Each row is a point on a landscape with many peaks, with its height.
A climber steps from a point to whichever of its 4 nearest points has the largest rise for the distance, and stops where none of them is higher. Distance is the straight distance between rows; heights are no part of it.
Sov (h 585): [-15   9  -4   3 -15   4 -28  -4   2 -11 -18  35  15   6  14  15  16 -31
 -29  38 -10   5 -26]
nepez (h 508): [ -7   7   8   5 -29  12  10 -11   1  13   3 -30  11  -2  -5  15  -1  10
  -5  -9   9   0   6]
vafol (h 319): [ 17  32  -7  -5 -10  12  25  33   4 -24  41   1 -14  14   6 -39 -17  43
  -3   0  20   7  -3]
val (h 329): [ 12   0 -17 -11  -4 -13  -7  -1   7 -25  27  23   7  15  -3 -24   2  -2
  -4  -9  -8  -2 -15]
zineb (h 312): [-16  -4  -9  15   2   7   8  -3 -16  15  10 -15  11   1 -11   2  -6  -4
  19  -4   2  31 -15]
digu (h 708): [-17   2   5  -2 -10  12 -25  -6  16   4 -49  22  21 -14  26  14  15 -29
 -24  25 -12   4 -11]
zof (h 416): [ -2 -14   4  -7   5  -7 -31  11  10 -28  18  16   2  27   3  -7   0  -7
  -5  -2 -14  -9 -12]
zup (h 770): [  2   4  -7 -16   0   7   7 -13  21   3 -34  37  19 -26  25  12  22 -31
 -32  30  -6   4 -10]
nugem (h 538): [  4 -17  -6 -15  10  -9  17 -23 -14  25  -3 -11   8  -8 -24   5  -5  -2
  24 -25  10 -17   6]
Susen (h 661): [-10  -2  -1   0   4   0 -17 -11   7   6 -46  38  17 -13  18  25   0 -28
 -30  36 -19  -1 -15]
Maman (h 714): [-20  -2   1  -1   6   3 -31 -15   7  19 -48  12  28 -14  19  23  22 -27
 -19  17 -22 -10   2]
fatez (h 457): [ -7 -20 -16  -5   6 -11  -3 -15  -2   1   2  11  15   4  -7   2   0 -26
  -3   4  -3  13 -28]
runu (h 202): [  5   1  -9   3  -1  29 -16  21 -11 -28  43  -2  -8  31  -7 -25   5   2
  10  -4   4  20 -20]
Pigo (h 550): [ -3   1  -1  16  -9  -6  14 -16 -15  17 -15   5   8 -18   6  11 -16 -19
   0  26   0  23 -23]
sak (h 413): [ 17 -10   8 -26   1 -32 -13   0   7 -20   4   7  -4   2   3 -15   1  17
  -2 -19  -4 -20  32]
sil (h 642): [  6  -5  -1   4 -20  10  38 -17  32  25  -5  -1  -8 -38  13  12  12  -6
 -42  11  25  -7  -1]
Lesup (h 777): [  9 -11 -19 -18   7   0  21   7   1 -11  31  -5   0  -4 -10 -11 -12  17
  13 -22  18  17   8]
bar (h 595): [  4  -9  -8  -4  -4  -4  14 -18  -6   2  -6  28  13 -14   2   4 -13 -21
 -13  27   4  19 -29]
dok (h 311): [ -7  -4  -4   6   6  15 -10   8 -13   3  20 -21   6  20 -19  -1 -11  20
  21 -23   0  15   3]
situp (h 569): [  7   0  -2 -24 -17  -2   6 -13   6 -11  -3  35  19 -14   1  -2  14 -19
 -28  10   3  -2 -12]
gog (h 530): [ -3  -1 -21   7   4  25  62   0   8  21  21 -13  -7 -19 -13  11 -32   2
  -5   1  33  24 -18]
geg (h 453): [ 17   0  -1 -17 -17 -19   7   4   8 -26  18  -1  -1  -6   0 -13 -12  27
   1 -21  15  -2  26]
mino (h 429): [  4   5 -33 -11  22   2   6  20   0 -24  47  36 -10  15  -3 -43   0  12
   6 -17  -3  10 -18]
pomu (h 554): [-26  19  12  31 -18 -17  -7 -12  -4  27 -55   7   3 -18  17  20  -5  -8
  11  27 -33  16   4]
rap (h 660): [  8 -23   9   3  -5 -10  46 -19  12  17 -38   4  -2 -48  13  24 -13 -22
 -18  18   5   2   7]
Sopu (h 361): [  6   2 -34 -10  42  -7  19  36  -2 -47  40  37 -23  13  15 -42  -9  14
  11 -26 -16  12  -1]
mobi (h 789): [-12  -3   8   5  -4   2 -53  -3  -2  -5 -14  -3  17  23   5  10  19 -17
  -7  -3 -18 -20   2]
monuk (h 454): [  9  11 -11  22  21  19 -32  25  -4 -31  38   5 -15  48 -12  -5  14 -20
   1  10 -17   2 -39]
nom (h 439): [ -3 -14  -8 -11  37  16  -5  39 -10  -7  12 -16 -25  33   0 -14 -19  32
  25 -36  14  22  22]
zub (h 501): [ -8  16   9  39 -21  -1  16  -7 -15  12 -25   8   1 -12  17  11 -25  -4
   8  43 -13  31 -26]
mumob (h 676): [ -2  16  -1  -6 -27  18  -3  -8  11  -1 -17  31  15 -15  21  -5  29 -19
 -32  24  11   1 -17]
lutaz (h 859): [  3  15  20 -13  20  -8  -1  35 -10 -18   8 -27 -19  32  -1 -17 -26  41
  19   1  35  22  32]
bege (h 354): [ 14  -4   1 -10  10 -18 -14  26   9 -43  29  13 -16  26   7 -28 -13  23
  11  -9  -3   6   3]
Gule (h 754): [-21   1   8  -4  10  11 -52  -1  18   9 -39   1  22   3  15  11  28 -25
 -16  -2 -21 -26   5]
Segil (h 402): [  0   0  -2 -11  17  15  -3   7 -13  10  11 -25  -5  21 -21   0 -17  35
  23 -34  19  -3  23]
Bazu (h 588): [-31  16   7  23  10  -7  17 -30 -20  44 -19 -23   4 -17 -13   9  -5  -2
  32  -5  -1 -14  16]
per (h 353): [ -2   2 -18 -12  15  21  26  20  -5  10  12 -19  -7   1 -23   6 -26  30
  21 -40  29  10  14]
bigad (h 665): [  1 -21 -10   3  35 -10 -27   9  -1  -7  13 -10  -2  36 -15  -4  -5   9
  17 -27 -16  -5  -7]
mupuv (h 450): [-12   9   3  18 -18  17 -13   7 -18   6  18 -26  13  14 -12   8   4   9
  14  -7  -4   6  -3]
fuve (h 393): [ 18  12   0  15  -4  27 -29  26  -3 -39  37  10  -6  39  -4 -18  10 -14
   3  22  -1  -2 -27]
ladid (h 412): [ 13 -16 -10 -13  31 -31 -12  17   7 -38  21   9 -10  20  -5 -12 -20  21
  11 -23 -11  -9   9]
doko (h 561): [  2 -12  -4 -17  40 -19  10  30  -1 -26  12  -1 -19  26   0 -22 -23  32
  26 -30   8  14  28]
Nozor (h 606): [ 17  -8  -4 -29  -2   5  35  -5  39   0 -14  19   5 -50  17   0  27 -22
 -32   0  -7  -9  21]
voba (h 663): [  2 -10  10 -26  -5 -11 -35   2  15 -13  -8   6   6   7   9  -3  15   2
 -14 -17 -16 -24  15]
maniz (h 455): [-26  22   5  21  13  -9 -21 -30  -8  39 -61   4  10 -17  18   9  18 -17
   7  28 -35 -11  17]
Ropu (h 581): [ 10 -10  -1 -26 -17   2  -4  -8  22   0 -14   8  13 -22  13   2  25 -12
 -22  -7   1  -9  15]
Deba (h 654): [  0  -3   9 -10 -10   2 -33 -10 -11  11  -8 -23   3  19  -6  -3  10  19
   6 -22   2 -20  25]
nuzug (h 621): [-10  -2   9   0   1   2   3 -27  -2  41 -41 -17   0 -31   0  13  13 -16
   2  -1   0 -20  18]
sot (h 632): [  4   0  10  21 -15  14  35 -16  22  25 -30   1  -6 -42  27  14   0 -16
 -48  33  14   6 -11]
Ditu (h 678): [ 15 -13   0 -11 -12  -7  42 -14  17   9  -8   5  -1 -48   6   8   9 -19
 -31  13   9  -3   5]
vota (h 536): [  8   9  -4  -4 -31  13  25 -14  17  12  27  -2  -4 -17  -2   4   4   9
 -25   9  26  -3  -7]
Fid (h 150): [ -3  24   1  24 -17  29  -9  14 -23 -12  19   5   9  14  -5 -11  16 -18
  -2  32   8   9 -36]
nalag (h 463): [ -5 -14 -16   1  16  11  -7   6  -6  -5  29  -6  -2  19 -11  -8 -10   5
  16 -24  -2  23 -13]
sotu (h 641): [-32  16  -1  22  20 -22 -27 -27 -24  33 -29  -9   3   0  -7   6   6 -14
  18   5 -18 -26   1]
bazug (h 577): [-16   4  20  40 -21  17  13  -9  10  19 -51 -10  -4 -40  26  16   1  -9
 -38  33  -5  20  -7]
tuk (h 409): [ 20  -9  11  15  28 -16 -42  26  13 -32  24  -5 -28  51  -4  -6  -8  11
  12  -9 -19   0  -8]
fodis (h 583): [-15   4  17  34 -17  10  14 -18   3  28 -53  -7   5 -37  27  15   2 -16
 -19  18  -8   8   9]
safi (h 427): [ 16   0  15 -30   2 -26 -14   0   3 -10 -15  -2 -11  -4   0 -11   2  34
   1 -19  16 -25  47]
sema (h 522): [  8   8 -25 -14  10  12  29  23  -4 -15  46  19  -8   0  -8 -33  -3  18
   4 -17  10  26  -3]
lonik (h 646): [ -6   0  17  12   7   0  56 -28   0  56 -25 -26 -22 -40 -15  31 -18  -5
  14  -1  19 -42  25]
kof (h 527): [  0 -10  10 -15 -18 -12 -33   2   6 -27  15   4   4  21   4  -3  16   4
  -4  -9  -4  -5   2]
luda (h 736): [  6 -14   6 -15 -13 -10  26 -15   8  23 -16 -13   6 -38  -1  17   5 -16
 -14  -6   7  -4  10]
dofe (h 177): [  0   0   1  -1 -28   5 -15  -6   0  -8  15   8  11   6  -2  -4  17  -5
 -10   8   6  10 -19]
buda (h 565): [  5 -17   6 -20  11 -22  14 -26  -5  26 -43   0  10 -28  -7  15   3 -36
   4  10 -11 -20  11]
nikef (h 269): [  7   7 -17  19   3  25 -13  17 -19 -18  30  16   4  33 -10 -13  17 -25
   4  23   0  17 -45]
Pez (h 281): [  3 -16 -23  -9  29 -11  -6  -3   8 -21  30  21   2   8 -13  -7   1  -9
   2 -11  -9   1 -18]
tad (h 383): [ 13  -9   3  -2  40 -28 -22  28  17 -39  22   2 -17  44   5 -13 -17  17
  16 -23 -13   6  -8]
gof (h 600): [ 11  -4 -10 -14 -19  -4  20  -1   6 -18  29   6   5   0  -2 -14   0  12
  -4  -8  11   8  -7]
sedes (h 541): [ 14   8   3 -16 -18  -5  28  11  22  -7  16 -27 -12  -9 -10   8 -19  52
  -8 -13  30 -14  28]
Neze (h 564): [-20   3  -1  10   9  -4 -40  -3  -1 -11  -1  13  17  19  -1  15   6 -29
 -10  26 -16  -9 -28]
lili (h 540): [ 16 -14  -1 -29   3  -5  22 -22   5  29 -28 -10  -6 -28 -12   8  21  -8
   2 -22   9 -41  30]
tanu (h 382): [  3 -10  -9   0  25  14  -3  36  -8 -30  31   7 -13  30  -2 -23 -10  27
  18 -21  -1  20   9]
kodu (h 737): [-15   1   8   8  15  -8 -41 -17 -10  12 -17  -6  10  16  -2   7  21 -15
   0  -3 -21 -29  -1]
laro (h 681): [ -3 -12   8   0  12  -6 -39  14  -7  -7  16 -16  -5  40 -12  -9 -11  22
  18 -19  -8  -5   3]
Rimi (h 691): [-11 -10   3  -4  -6  -2 -16 -22  -1  13 -37  12  20 -15  15  16   9 -22
 -13  20  -9   6  -4]
Fuv (h 514): [  9  -2 -30 -20  22   1  23   8   3 -26  40  31   0  -3  -4 -32  -6  -4
  12 -16  -5  13 -12]
zule (h 635): [  9 -12   8 -13  13  -1  37 -31 -17  43 -41  -7 -13 -40 -25  16   7 -17
  12  -1   6 -41  22]
nobug (h 794): [  1 -12 -30  -4  13  21  19   6  -8  -7  30   9   0   9 -11 -13  -6   1
   3 -17  10  27 -17]
muz (h 599): [-13  -9  -8  15  10  -3 -27  -3 -11   9   7 -17   4  20 -14   2   6  -7
  16 -12 -15  -8  -6]
Fibis (h 351): [ 23  21 -10   6  11   4 -21  28   3 -46  36  35 -14  44   8 -35  21  -2
  10  15  -3 -12 -36]
pefad (h 590): [ 18   6 -15 -23 -15  -8  35 -13  14  -8  17  24   5 -27  -2 -12   6 -10
 -14   4   8  -3  -3]
Sisok (h 666): [  4 -11 -25  -5  13 -19   8  -8  -2  -8   7  31  13   2  -7  -1 -10 -27
  -5  24  -4  14 -35]
Buso (h 345): [-22  10   9  21 -27   7 -15  -3  -9  11 -18  -7  18  -8  10  10  12 -16
  -4  21  -4  13 -16]
teboz (h 392): [ 15  11  13   1 -10  23 -22  30 -10 -35  31  -7 -12  34   0 -16  -3  13
  12  13   1  11   5]
bepi (h 461): [-16  -3  -9  41  29  30 -36  25 -15 -10  29 -21 -12  37 -12   5   8  -8
  23  -5 -27  11 -16]
Sop (h 597): [ 12   6  29   1   6   9 -35  38 -13 -22  11 -32 -13  47   3 -16 -10  27
  27   2   3  15  23]
lol (h 410): [ 13  -3  21   0  15 -23 -48  21  13 -30  15   1 -16  42   4  -5  -3   9
  -8  -9 -15 -11  -4]
Vig (h 504): [  6  -2  10 -16 -11  -7  -7  -4  -7   9  -1 -25 -11   7 -12  -1 -13  34
  19 -24  20 -16  30]
vedo (h 537): [-27  17  20  39 -24   6   1  -8  -4  30 -41  -7  11 -21  21  19   8 -12
 -11  25  -6  14   3]
geseg (h 679): [-11  12  -2   5  12  14  19 -17 -22  37   1 -27   1   0 -25   8 -12  15
  42 -27  11 -17  12]
mol (h 188): [ 11   4   8  -4  -1  13 -12  35  -4 -22  30 -12  -6  29  -3 -20  -6  27
  12 -11   7  26   0]
pudu (h 603): [ 10 -27 -22 -23  18 -23  13  -7   0  -8  11   2   6  -8 -24   5  -3  -4
  15 -20  -4 -12   9]
punis (h 651): [  1 -10   1   5 -16   0  45 -11  23  35   4 -30 -11 -35  -4  33 -20   9
 -15  -4  28 -13  10]
vefo (h 783): [  4  -8   7  -4  -8   6  31 -15  19  49 -26 -29 -13 -34   1  30   5  12
  -8 -16  18 -39  28]
sodam (h 497): [  7  13  -9 -18  19   3  16  35   0 -34  32   7 -12  22   4 -28 -19  38
  11 -20  16  27  14]
nal (h 485): [  9   4   9 -16 -11   3  20   4  11  15  -9 -31 -13 -11 -15  16 -15  40
  -3 -21  34 -34  34]
fal (h 543): [-16   7  15  15 -17   7  -6 -17   9  23 -44  -6  21 -27  19  17  25 -20
 -14   6 -10   3   7]
rer (h 404): [ 17  14 -10  13  24   8 -32  35  10 -42  45  34 -21  46   0 -14   7  -8
  -2  12 -18 -10 -36]
sove (h 722): [ -9 -17  -4   4  -5 -23   8 -25 -17  23 -26  -2   9 -18  -2  17  -9 -23
   6   8  -5   3   0]
lelas (h 491): [  2 -20 -19 -12  34  -3   7  30  -1 -29  31   9 -18  17  -5 -19 -14  21
  16 -33  -1  15   9]
vuvi (h 697): [ -9  18   9  28 -27  12   0  -5  -2   4 -41   8   5 -22  24   8   7 -19
 -19  42  -7  10 -22]
zuno (h 528): [ -5   5  -3  -1 -16  15  16  -7   3  17  18 -24   2  -1 -20  11 -11  20
   7 -19  21   1  -2]
demer (h 563): [  1   2  22  12  -4  11 -54  27 -12 -21  18 -13  -8  40  -1   0   1  14
  12   4 -10   3  -2]
zumeb (h 707): [  8 -23 -23 -21   4 -13  38  -7   5  -3  21  13   5 -17 -18  -7  -4 -11
   7  -8   1   5   1]
sipo (h 384): [ 12   1  31   6  29 -26 -36  36  17 -36  19   1 -24  49  12 -16 -10  19
   8  12  -8   8   6]
falub (h 38): [-14  13 -16  32 -10  30  19   3 -27   3  14  -4   1   1  -6  -5  -2  -6
   7  27  11  42 -37]
Megu (h 607): [ -5  -7   2 -10  16  -6  -3 -33 -19  28 -26  -7   7  -6 -10   5  15  -8
   8 -13  -5 -38  20]
dip (h 586): [ 12 -16   2 -22  19  -3  21 -23 -15  29 -17  -6  -5 -25 -27   7   8  -8
  23 -12   4 -43  23]
lobos (h 825): [ 11   1  -7 -14  -4  13  21  13   5  -9  28 -10  -9  -3 -13   1 -22  31
  12 -19  20  12  13]
natud (h 394): [-10  10   9  17 -32  15   5  -7   2  21 -10 -17   5 -27  14  13  16 -13
 -24  16  12  17 -13]
vasog (h 417): [  2  12 -28 -10  11  38  36  31  -3 -12  37  10 -19  11  -3 -22 -11  27
  -1 -29  22  35  -1]
tup (h 677): [ -6   7  20  33 -26  -5  13 -15  -1  17 -65   9   2 -27  35  18 -17 -16
 -16  29 -26  19   1]
fop (h 664): [ 11  -4  11  11 -16  -6  35 -18   2  23 -34   2 -14 -35  20  17 -16 -20
 -21  22   8  13  -4]
Ratob (h 817): [  5 -25  -6 -18   0 -10  25 -17  -9  10  -1  -4  12 -24 -16  17  -8 -23
   7  -6   1   3   0]
bifor (h 700): [  1 -14   2 -14 -12  -7  17 -13   7   8 -33  21  11 -29   7  13   3 -31
 -21  16  -4  10   0]
feb (h 307): [ 10  -4   9 -10 -24   2  -8  13   9 -24  17  -4   0  15  -1 -13  -2  27
  -5  -5  10   9  11]
vafa (h 706): [  5 -25   7   3  -3  -7  46 -19   1  39 -21 -21  -4 -41 -12  31 -10 -12
   0   5  16 -14  11]
Litev (h 476): [ 13  16 -10 -23 -27  -8  10  -7  14 -32  22  29   5 -14  17 -22  16   4
 -18 -11   1  -9   5]
kavo (h 495): [-25   8   9  24   0 -20   8 -29 -24  44 -41 -10   5 -23   3  18  -6 -10
  22   8 -10   0   9]
gavi (h 526): [ 11 -17  -6 -33 -11 -18 -11  -7  12 -24   8  19   4   1  11  -6   8   7
 -12 -10  -7 -16  18]
Bak (h 397): [-23  17   6  29  -6   1 -10  -4 -23  16  -2 -19  10   4  -6  10   3 -17
  21  19 -14  23 -11]
Bimim (h 509): [  8  12  -2  -8 -23   7  20   9   6 -21  35   0  -6   7  -5 -20  -6  27
  -6 -11  20  11   1]
senu (h 662): [-11   7   6  15  -8  -1 -11  -5  -7   0 -41  28  11 -10  21  22 -15 -22
  -7  47 -20  17 -33]
Sebeb (h 578): [ 10   2   0 -19 -29   3  34  -2  26   9  12 -12  -4 -29   2  10   3  15
 -27  -9  19 -14  16]
dun (h 488): [-23  22  18  32  -7  -3   3 -18   2  42 -67 -10   5 -38  17   7  12 -10
   9  17 -20   1  19]
vis (h 408): [  4   0  -1 -22 -19  -9 -22   7  14 -24  16  31   9   6  12 -13  14   1
 -22 -10  -9 -11  -7]
gup (h 343): [ -7  -8 -11 -21  -3 -18 -11  -9   7 -13  13  19  15   7  -2  -1   6 -11
  -3   0  -6  -2 -10]
Mag (h 589): [  2  -4 -10   1  -8   8  59 -10   4  22  13  -6  -1 -24  -9  19 -16   5
  -9   2  25  13  -7]
tiv (h 701): [ 17 -10  11   3  -6 -11  30 -21  -2  17 -50  17   1 -37  16  25 -14 -22
 -12  31 -10  15   1]
zazaf (h 899): [ -2 -12   3  12  29  18 -32  30 -11 -13  19 -21 -19  45 -11  -5  -7  15
  21 -27  -7  13  -5]
bozi (h 655): [-21   3  14  17 -17   2 -16 -16 -18  20  -2 -18  16   4  -6   3  15   0
  13  -2  -6  -5   6]
Famap (h 368): [ -2   4 -18 -10  19  29  14  34  -6 -14  29  -7 -17  16 -12 -12 -19  31
  10 -38  16  28  12]
vatos (h 298): [ -7   7   5  15 -23  17 -26   7 -17 -10  18  -7  12  16  -9   9  11  -9
   6  10  -2   9 -19]
Ribu (h 418): [ 13 -11  -5 -23   3 -25 -11   3  12 -25  27  19   1  10  -1 -14  -7   9
   4 -11  -8  -8   9]
Zukur (h 730): [ -4  -7   1 -10   2  17  -9 -25  10  31 -32 -16   6 -20   5   2  24   3
  -5 -21  -5 -30  32]
Dete (h 717): [-15   8   8  13 -14   8  -3 -24  -4  38 -20 -22   5 -22  -1  10  17   4
   3 -12   3 -24  16]
Botu (h 473): [-22  14  13  32 -19  -3   2 -19 -18  35 -25 -16   7 -15  -2  16  11 -13
  13  11  -9  13   1]
lebef (h 609): [ -1  -9  10  11 -17  11  35 -21  33  31 -33 -17  -2 -45  14  24   8 -18
 -30   7  10  -4  13]
pel (h 472): [  9 -16  -8 -35   3 -17 -11 -14  14   5 -11   9   4 -11  -7   9  18 -18
 -11 -15 -12 -20  14]
verel (h 285): [  5  -5   2  -7 -15   7  -5  10  -4  -8  25  -9   3  13 -17  -8  -2  16
   8 -14  11  18  -5]
rok (h 456): [ -2  -9   3  11  18 -10 -45  16   9 -22  17  -6 -11  41 -12   9  -4  -7
   2  -5 -23  -5 -23]
Dopo (h 650): [  6 -18   8  22  -7  -5  60 -17   1  27 -18 -10 -17 -41   4  17 -33 -15
 -19  22  19  -1   1]
Kifur (h 423): [ 12  13 -16  16  34  13 -26  33  11 -37  41  27 -15  51 -11  -8  11 -28
  -4   9 -14  -6 -47]
fusik (h 738): [  0  -4  13  -9   6 -13 -56   6  21 -18 -13  11  -1  26   9   4  13   0
 -25 -12 -16 -39   4]
dilik (h 511): [  6  -7   8  19   9  13 -44  22  -5 -31  35  -8 -12  46  -8   2   2  -3
  11   1 -20   1 -19]
Damu (h 510): [ 20 -12   1 -30  28 -42  -1  10   1 -23   9   0 -12  14 -10 -16 -12  24
  28 -19  -2 -25  34]
tok (h 608): [-10   5   7  18 -25 -11  13 -18 -12  30 -32   1   6 -20  18  18 -15 -14
  -5  25   1  16  -6]
leki (h 395): [ -5  11  -9  12   5   3 -23   4 -10 -23  15  37   8  29  -2  -4  11 -23
 -11  34  -7  -3 -51]
retud (h 601): [  5   3  -2  -9 -23   3  40  -9  33  14  26 -25 -17 -25  -2  15 -10  31
 -26  -3  26 -17  15]
Daki (h 448): [ 22 -16   7 -43  12   7  17  -9  10  24 -40  -8  -9 -39  -8  -1  35   0
   6 -16  -6 -53  39]
dut (h 762): [  0  -6  -2  -2  -3   9  37 -13  -7  39  -1 -24  -4 -23 -27  21 -18   5
  16 -15  21 -16  11]
tep (h 649): [ 11  -7  -1 -14 -18   0  22 -15   4  11   7 -14   4 -17 -15  12  -4   3
  -6  -9  21  -3   3]
tesi (h 637): [-18   7   6  11  11  18 -14 -30   4  34 -58 -10  11 -23  16   2  35 -11
  -8  -3 -14 -22  14]
Tegak (h 591): [ -3  -9   6  -9  -1  17   0 -10  21  20 -51  -3  20 -29  16  11  28 -21
 -27  -4  -8  -3  11]
Tiko (h 500): [-10   7   1  24 -15   9  35 -11 -18  23  -9 -10  -5 -14   2   9 -30  -5
  -1  25   9  33 -22]
kopum (h 289): [ 17  21   0 -20   5 -30   9   8   4 -55  30  23  -7  -2  26 -41 -20  28
   2  -3  -6  -1  18]
kago (h 323): [ 11  14  -1  -5  37 -25   8  24   0 -58  37  25 -22  20  29 -45 -26  26
  20  -7 -13   7  -2]
Voduv (h 371): [-10   5 -14  20  22   0 -25  14   3 -24  23  17  -5  35 -13  10   3 -32
  -9  20 -19  -2 -49]
Ziko (h 152): [ -5  10 -13  15  -4  19  -4   2 -15  -8  20  -1  12  14  -8  -4  10  -7
   4  18  14  22 -36]
bub (h 507): [  7 -34 -16 -16  30 -14   5   9  -5 -12  18   0  -4  14 -23 -15  -4  13
  22 -43   4   2  14]
mepo (h 246): [ -6  -2  -6  17  -4  32 -11  15 -17  -7  28 -14   5  23 -14  -3   3  -3
  15  -8  -4  21 -17]
Suvi (h 673): [-31  12   7  14   2  -8 -34 -16 -14  26 -34  -8  23  -8   4  12  24 -21
  -2   5 -24 -11   8]
Tatus (h 729): [-18   9  17  19 -22  11 -30  -5 -12  11 -12 -21  19   6   4  16  23  -6
   4  -2 -13 -12   9]
didug (h 640): [ 10 -18   2 -26   5 -10  29 -13  17  24 -38   9   7 -36  -3  17  12 -34
 -16  10  -5 -12  18]
pagel (h 652): [ -6 -18  -2 -20  -2   8 -24 -10  15   7 -28  16  21 -12  13  10  21 -19
 -26   2 -12 -11   6]
siv (h 445): [ -5   5   7  21 -31   4  23 -16  -1  16  -2  -3   0 -20  11   5  -7  -8
 -23  25  17  19 -22]
tel (h 340): [  5 -11 -13  -4  14 -13 -11  14  14 -32  34  14  -3  28  -3 -14  -4   2
   1  -8 -17   4 -20]
Geri (h 523): [-23   9  -5  10  39 -18 -23 -30 -11  32 -67  12   5 -14  10  20   6 -18
   8  18 -30 -22  10]
fimet (h 602): [-23  15  15  34 -12   7  21 -27   4  51 -39 -28   1 -32  15  17  10   2
  -6   2  -2 -13  24]
gole (h 503): [ -4   4  16   2 -26   5 -31   4 -11  -5   5 -18   9  19  -5  -1   8  15
   6  -8  -1   1  12]
Kez (h 557): [ 13   9   4 -14 -19  10   1  15   3  -6  18 -24  -3  12 -10  -4 -19  36
   4 -20  20   8  15]
Kifa (h 302): [  8  12  16  -1  38 -42   2  29   3 -55  30   9 -19  25  34 -39 -19  16
  17   7  -1  19  12]
deze (h 639): [  5  15   6 -19  16  -3  18  40   6 -23  14 -19 -14  16  -5 -16 -38  47
  13 -18  31  28  30]
kob (h 653): [  7 -14  -6 -15   2  -4  11   0  -5   2  17 -16   7   2 -19  -4  -8  16
  18 -23  14  -1  18]
zeket (h 132): [ 22  27   4  -1 -22  25  -5  30  -6 -30  41   3  -6  19  -6 -30   4  16
   3  10  14   8 -10]
Nemok (h 709): [-19  -1   3  19  10 -17 -32  -8 -13   5 -30  16  13   3   1  26 -12 -24
  -7  28 -29  10 -28]
mari (h 688): [-27  21  22  18 -19  13 -23  -8  -5  28 -32 -25  15 -12  11  10  32  -2
  -6   0 -10  -6  19]
mape (h 360): [ 12  13  16   6  14 -16 -39  30  22 -52  30  24 -20  51   8 -11  -1  -1
 -12  11 -17 -15 -23]
kug (h 452): [  8   6  -2 -22 -11 -16   9  19   6 -20  21 -11  -7   8  -2 -17 -19  43
   3 -15  25  11  25]
legi (h 689): [-14   3   6  18  -6   2  30 -19 -11  37 -10 -23   7 -21 -18  14 -13  -5
  13  -2  15   6   3]
papem (h 674): [  5 -12  11 -19  13 -29 -13  18   2 -23   8 -12 -11  25   0 -22 -19  38
  19 -12  11  -1  26]
vimi (h 286): [  6  17 -23   3   3  43  18  35 -15 -12  44  11 -18  23  -9 -19   0  21
  -6 -20   8  31 -12]
fuliz (h 725): [-13   6  15  14  15   4  44 -38 -10  55 -33 -20 -14 -39  -7  14  -2  -6
  18   8   7 -34  21]
kud (h 411): [ 17  31 -17  -2  21  -1  37  33 -12 -41  38  23 -17  11  24 -54 -13  39
  12 -14  10  14   5]
vor (h 356): [ -9  -5 -12  10   4   5 -16   4 -14  -9  20  -3  13  16  -5   5   4  -7
   7   1  -4  14 -24]
koze (h 297): [-16  11  -3  24  -6  16 -22   6 -23  -7  15  -9  12  10 -11   4  11 -16
  16  22 -14  23 -31]
gabu (h 539): [ 13  -6   8 -23  -7 -23   3   2  -6 -14   6 -14  -9   2  -9 -12 -13  36
  15 -23  21  -7  31]
gimer (h 622): [-16 -13  -3   1   7 -16 -20 -15  -9  13 -24   9  21  -9   0  21   1 -26
   0  13 -14  -8  -8]
Fov (h 553): [  4 -16  -8 -15   6 -12 -14 -15  -5  11  -1  -9   9   3 -15   3   7   8
  12 -14   0 -21  12]
lozi (h 344): [ 21  25  -4  10 -11  19 -29  20  -2 -33  32  26  -1  36  -2 -19  27 -16
   2  30   1 -18 -23]
num (h 757): [ -1   7  11  19 -19   0  12 -15  -4   7 -50  23   0 -31  28  10 -12 -17
 -18  37  -9  17 -15]
tupoz (h 278): [ 21  24   4   1   6  -9 -16  28   9 -52  35  32 -17  37  21 -38   2  13
   8  16  -5  -3 -16]
nes (h 217): [  7  17  -9   0 -20  13 -15  -5  -3 -10  14  24   6  14   1 -11  22 -16
 -11  24   7  -3 -27]
Nosit (h 566): [  6  -9   4 -18 -16  -7   8  -8   8  14  -6 -10   1 -16  -8   0   7  12
  -8 -18  10 -17  24]
fevag (h 436): [ -7  -3   0  13 -12  -3  -7 -10 -12  10   5  -6  18 -12   3  10  -1 -17
   2  12  -1  13 -18]
detep (h 656): [  4 -18  -8  -8  13 -17 -21  -8  -3   6   4  -5  10  11 -15   2  -1  -9
   8 -11 -11 -17  -7]
dezan (h 696): [  6  -7  -1  -1  -7 -11  10 -18  -5   9 -40  37  10 -24  12  14  -8 -24
 -21  38 -10  18 -14]
lisuz (h 864): [ -6   7   6   6  -6   9  26 -31  -1  53 -21 -26 -11 -25 -10  19  -1   8
   7 -14  18 -33  23]

Call two points neighbours if one is among the 4 nearest of the other. Go from one point of each pair to the other, from neighbour to neighbour, staying as high as possible. Name the lowest point that can't be avoided.
Zukur and Ratob: vafa
nobug and lobos: Lesup
Nemok and Sisok: bar
num and Zukur: mari
mobi and zup: digu
lisuz and Zukur: Dete

Two climbers start at each pair of points below. Name the first point that both come to, or write none.
val and zof: voba
lozi and tel: none
mape and tuk: rok
Fibis and Kifur: monuk
tupoz and mol: demer

For each start below, name the point where the climber stops.
vis: mobi
Kifa: zazaf
Tegak: mobi
runu: zazaf
